Points, in no order, along strands that fork and pass close to each other.
Points whose rows are less than 82.5 apart are linked; no others are. Some points are linked to none.
(864): 34; 8; 33; 14; 24; 20; 11; -6; -4; -25; -4; -30; 17; -3; 19; 21; 6; 13; 7; -8
(718): -40; 30; 0; 19; -4; 22; 23; 10; 13; -13; -14; -11; 18; 0; 29; 14; 35; -21; 9; -8
(349): 13; -3; -25; -4; -47; 26; 3; -13; -22; -24; 28; 11; -16; -1; -38; -8; -45; 7; -11; 2
(487): -31; 25; 11; 17; 11; -12; 42; 35; -44; -10; -26; -10; -42; -4; -25; -11; 53; -17; -2; -17
(337): -33; 19; 10; -11; -17; -21; -9; 22; -8; 19; -12; 13; -24; -25; -25; -34; 28; -10; 22; -12
(299): -18; 16; 17; -16; 29; -8; 50; 16; -50; 0; -18; -18; -52; 2; -36; -22; 34; -44; -11; 4
(553): 24; -4; 13; -18; -25; 29; 8; -23; -25; 0; 19; -13; -8; -15; 15; 4; 0; -3; -17; 0
(790): -21; -27; -62; -4; -36; 25; 13; -11; 2; 22; 19; 22; -23; -3; -8; 30; -56; -3; -11; 25
(940): 4; 4; 3; -56; 58; 13; 23; -14; 9; 2; -12; -32; -31; -11; -27; -39; 3; -51; -23; -14
(649): 5; -46; -13; 11; -44; -11; 6; 10; -37; 12; 23; 24; -48; 1; 13; 31; -30; 11; -6; 32
(330): -11; -1; 23; -7; -9; -9; -8; 23; -17; -17; -14; 33; -9; 6; -23; -20; 17; 0; 34; -2
(202): -5; -7; 2; 27; -18; 5; 0; -28; 2; 13; 15; 4; 34; -22; 20; 30; -19; 17; 10; 17
(819): 13; 15; 19; -36; 28; 2; 13; -3; -23; 25; -8; -34; -28; -6; -14; -38; -13; -32; -15; -13
(765): -4; -36; -51; -9; -40; 20; 16; 2; -15; 12; 29; 15; -42; 8; 9; 43; -32; 3; -24; 38
(764): 2; 1; 42; 13; -8; 1; -3; 2; 0; -21; -15; -16; -12; -30; -4; -18; -27; -45; 42; -33
(388): 30; 16; 20; -15; 12; 3; 9; 23; -38; 1; -12; -28; -32; 34; 7; -25; -27; -26; -6; -13
(594): -30; 4; -37; -1; 2; 15; -4; -7; 43; 2; -5; 28; 27; 29; 33; 12; -42; -6; 1; -1
(192): -17; -22; -14; 25; 26; -19; -15; -17; 63; -50; -9; 14; 28; -28; -19; 10; 6; 19; 31; -17
(476): -11; 9; 21; -15; 41; 9; 21; 20; 10; -8; -34; -14; -12; -2; -14; -21; 39; 0; -5; -36
(344): -27; -13; 8; -16; -23; -7; -12; -17; 4; 23; 6; 52; 10; 0; 25; 4; -10; -16; 27; 20
(165): 38; 1; 22; 25; 32; 19; 4; -22; 28; -27; 24; -14; 26; 6; 14; 43; 8; 27; 22; 32
(240): 2; 9; 7; -29; 35; -18; -33; 15; 33; 17; -23; 3; 14; 29; 23; -37; 1; 1; -7; -27
(674): 12; 27; 23; 22; -6; -4; 21; 5; -56; -11; -17; 1; 12; 45; -3; -4; 23; -46; -13; 6
(461): 20; -12; -24; 10; -47; 27; -3; -9; -22; 7; 24; -16; -2; 9; -8; 1; -55; 20; -31; 13
(659): -5; -31; -11; 42; -14; -3; -5; -26; 9; 33; 3; 5; 26; -27; 10; 36; -52; 28; 20; 21
(237): 3; 6; 1; 3; -9; -4; 8; 29; -19; 28; 1; -29; -27; -5; 15; 17; 25; 55; -30; -3
(889): -1; 0; -15; -60; 30; 22; 4; -8; 25; -9; -11; -1; -10; -3; -27; -41; 33; -53; -18; -22
(948): 10; 16; -8; 17; -22; -7; 10; 24; -51; 13; 11; -24; -31; 2; 4; -3; 9; 12; -25; 0
(702): 15; 6; -1; -24; -16; 6; 15; 13; -43; 6; 20; -13; -47; 1; 14; 10; 23; -23; -22; 14
(643): 15; -6; 51; 18; 5; 1; 27; 12; -44; -29; -27; 0; 14; 44; -13; 11; 25; -67; 16; -5
(166): 9; 32; -1; 13; 16; 17; 9; 7; 3; 20; -7; -59; 11; -5; 29; -12; -18; 0; -23; -29
(923): 12; -37; -5; -20; -3; 8; -10; -31; 17; -15; 16; 31; 7; -24; 1; 14; -8; 36; -3; -3
(439): -3; 10; -5; -24; 9; -24; -37; -2; 27; 51; -7; -9; 28; 6; 21; -39; 1; 2; -19; -13
(314): 26; -37; -12; 17; 31; -34; -32; -18; 37; 29; 7; 4; 27; -10; -11; 24; -28; 64; 3; 21
(517): -15; 1; 11; -31; 28; 5; -11; 35; 26; 0; -33; 7; 8; 40; -3; -44; 11; -41; 13; -26
(31): 9; 2; -21; -65; 7; 30; -3; -2; 17; -18; 13; 12; -23; 3; -20; -25; 17; -33; -12; -4
(535): -25; 21; 20; 10; 18; -13; -3; 4; 24; 20; -7; 10; 33; -7; 21; 29; 50; 21; 21; 22
(464): -23; 35; -5; -23; 8; 10; 9; 22; -12; 17; -23; 0; 2; 33; -11; -37; 33; -40; -5; -4
(313): -18; -31; -12; 49; -25; -27; -9; 7; -10; 49; -8; 2; 5; -18; -2; 22; -40; 44; 12; 29
(502): 14; -11; -11; -37; -23; 3; -18; 16; -17; 22; 19; 7; -30; 11; -10; -21; -20; 10; -10; 11
(171): 2; 13; 42; 22; 15; -14; -2; -4; -8; 5; -18; -28; 7; -37; -4; -19; -3; -14; 28; -27
(259): -11; -9; 14; 20; -7; -40; -13; 2; -23; 36; 5; 34; 12; -2; -6; 31; 21; 39; 27; 49
(255): 12; 1; -32; -51; 0; 27; -18; 9; 32; -10; 25; -9; -24; 8; 15; -4; -29; -26; -15; -1
(506): 16; -23; -39; 0; -30; 19; -19; 3; 7; 24; 18; -33; -8; -4; -7; -18; -50; 32; -39; 2
(575): 7; 22; 32; 16; 43; -5; 13; -12; 7; 24; -24; -56; 14; -36; 16; -10; 5; 3; -10; -37
(521): 22; -4; 35; 1; 47; -4; -11; 0; 37; -21; -10; -22; 13; -19; 23; 15; 20; 15; 18; -26
(518): 31; -9; 7; 4; 21; -28; -37; -6; 10; 8; 5; 5; 23; -2; -27; -15; -7; 59; -1; 2
(549): -39; 28; -30; 36; -32; 7; 31; -3; -23; -10; 12; 22; 14; 12; 12; 28; 30; -3; -16; 22
(75): -12; 25; 26; 30; -7; -16; 23; 8; -54; -4; -17; -9; -13; -21; -25; -10; 42; -8; 12; -8
(726): -14; -16; -15; 35; 20; -17; -14; -39; 43; -29; 3; 34; 36; -39; -36; 13; -14; 12; 43; 6
(607): 31; 32; 31; 54; 16; -22; 13; 17; -51; -16; -10; -25; 14; 33; 3; 13; 16; -6; 1; 15
(176): 31; -7; 25; -25; 13; 31; 13; -25; 1; -16; 0; -19; -6; -20; 18; 0; 11; -9; -16; -26
(818): -3; 25; 9; -26; 28; -15; 22; 26; -43; 21; -15; -30; -56; 0; -42; -39; 3; -14; -14; -6
(845): 10; -11; -8; -2; -10; 20; 4; 12; 14; 17; 9; -41; -18; -22; 29; 15; -2; 47; -31; -17
(404): 31; -49; 4; -36; 8; -14; -21; -22; 29; -6; 13; 3; -12; -30; 13; 7; 5; 48; -24; -21
(17): -37; 38; -14; 31; -12; 21; 29; 10; -16; -17; -11; -5; 26; 11; -2; 2; 50; -18; -5; 1
(848): -11; -20; -26; -25; -9; -30; -39; -3; 28; 51; 1; 16; 13; 0; -2; -34; -15; 29; -26; -4
(111): 10; 17; 2; -32; 7; 17; 27; 15; -34; -10; 2; -3; -39; 34; 10; 1; 38; -40; -22; 9
(678): 34; 16; 32; 36; 6; -26; -10; 24; -44; -3; -2; -17; 0; 17; 1; 7; -7; 28; 15; 12
(191): -5; -11; -11; 33; -8; 3; 1; -37; 4; -24; 10; 33; 30; -39; -48; 17; -18; 30; 32; 14
(301): -3; 12; 18; -17; -15; -3; -10; 4; -11; 16; 0; 16; 2; 23; 33; -8; -3; -27; 10; 11
(335): -2; -7; -15; 19; -33; 11; 4; -19; -13; -32; 14; 25; 6; -18; -41; -3; -38; 25; 13; -4
(360): 7; -18; 8; 6; 41; 2; -4; -8; 55; -54; -8; -1; 20; -22; -4; 17; 36; 19; 12; -26
(173): -9; -23; -2; -40; -18; 13; -11; -30; 14; -4; 13; 54; 4; -4; 3; -4; -3; -12; 8; 8
(897): -2; 11; 3; 0; -33; 10; -4; 12; 4; -25; 11; -14; -34; -19; -7; -5; -41; -56; 26; -16
(269): -31; 24; -46; 40; -39; -10; 25; 11; -25; -10; 24; 21; -13; 24; 21; 29; 4; -26; -31; 22
(405): -34; 6; 11; 6; -11; -22; 3; 7; -6; 35; 1; 28; 9; -9; 26; 34; 42; 29; 9; 29
(675): 5; 11; 22; -30; -8; 22; -2; -15; -4; 4; -7; 17; 22; 36; 26; -9; 9; -55; 2; 9
(254): 8; -15; 45; -5; -1; 3; 9; 23; -27; -36; -24; 24; -3; 26; -27; -6; 27; -34; 35; -10
(66): -25; 17; -14; 10; -38; 19; 8; 10; 11; -33; 11; 4; -14; 12; 5; 12; -33; -44; 15; -3
(934): 17; 9; -17; 13; -7; 11; -21; 3; 10; 26; 3; -39; 24; 11; 28; -18; -43; 21; -27; -13
(624): 41; -18; 5; 12; 44; -16; -20; -35; 45; 12; 28; -3; 28; -1; 4; 31; -5; 45; 11; 38
(187): 48; 9; 27; 23; 22; -12; -26; 2; -12; -8; 7; -14; 25; 10; -32; -11; -18; 41; 19; 13
(43): -18; 15; 12; 26; -15; 24; 17; 3; 13; -36; -7; -7; 18; 6; 27; 24; -3; -33; 21; -10
(428): 4; -3; 2; 25; -5; 10; -2; -17; 20; 5; 10; -28; 26; -43; 21; 21; -1; 41; -9; -10
(52): -7; -35; -4; 24; -31; -31; -1; 17; -39; 37; 3; 24; -21; 2; 7; 25; -5; 43; -2; 36
(704): -9; 29; -1; 38; -1; 10; 13; 1; -13; -24; -9; 13; 54; 38; -18; 15; 35; -5; 12; 32
(769): -13; 33; 12; 33; 36; -19; -2; 6; 46; 16; 7; -16; 27; -15; -8; 28; 53; 41; 23; 28
(684): -1; -36; -45; -29; -3; -38; -36; -24; 50; -16; 6; 7; -7; -19; 6; -22; -22; 6; -15; -34
(148): -16; 20; -8; -15; 9; -2; 18; 50; -29; -9; -17; 10; -31; 57; 1; -13; 45; -42; -8; 6
(882): 14; -38; -11; -24; 12; -45; -32; -16; 45; -31; -3; 1; -11; -27; 6; -7; 4; 30; -12; -43
(79): -40; -12; -59; -5; -14; 15; 6; -12; 25; 21; 5; 38; -4; -3; 3; 16; -42; 6; -2; 6
(499): 7; -5; -14; -29; 5; 20; -16; -7; 43; -22; 2; 12; 11; 26; 28; -14; -32; -23; -6; -17
(248): 3; -36; -37; -40; -3; -23; -43; -13; 40; 23; 14; 18; -3; 4; 12; -30; -34; 7; -21; -9
(682): -20; 1; -3; 7; -15; 24; 3; -19; 8; -39; -6; 37; 40; 3; -40; -13; 15; -11; 18; -2

A fork is a point with three links, a tip a point with one. Leave the first point through the second and follow the links. Name the first fork or tip that comes.
(848) / (439): (702)
(940) / (889): (52)
(330) / (254): (864)
(461) / (506): (17)

A fork is a point with three links. Follow the links from the first point to the second and name the forks in between, in order.
(428) / (889): (52)
(75) / (313): (819) > (52)
(192) / (405): (864) > (702) > (52)
(337) / (335): (864)
(461) / (240): (864) > (702)

Follow the links from the first point to the second, and from the first to the third. Name the last point that the two ways share.
(148) / (769) / (765): (52)
(313) / (882) / (624): (702)
(405) / (594) / (726): (52)
(934) / (111) / (314): (864)
(659) / (624) / (882): (702)
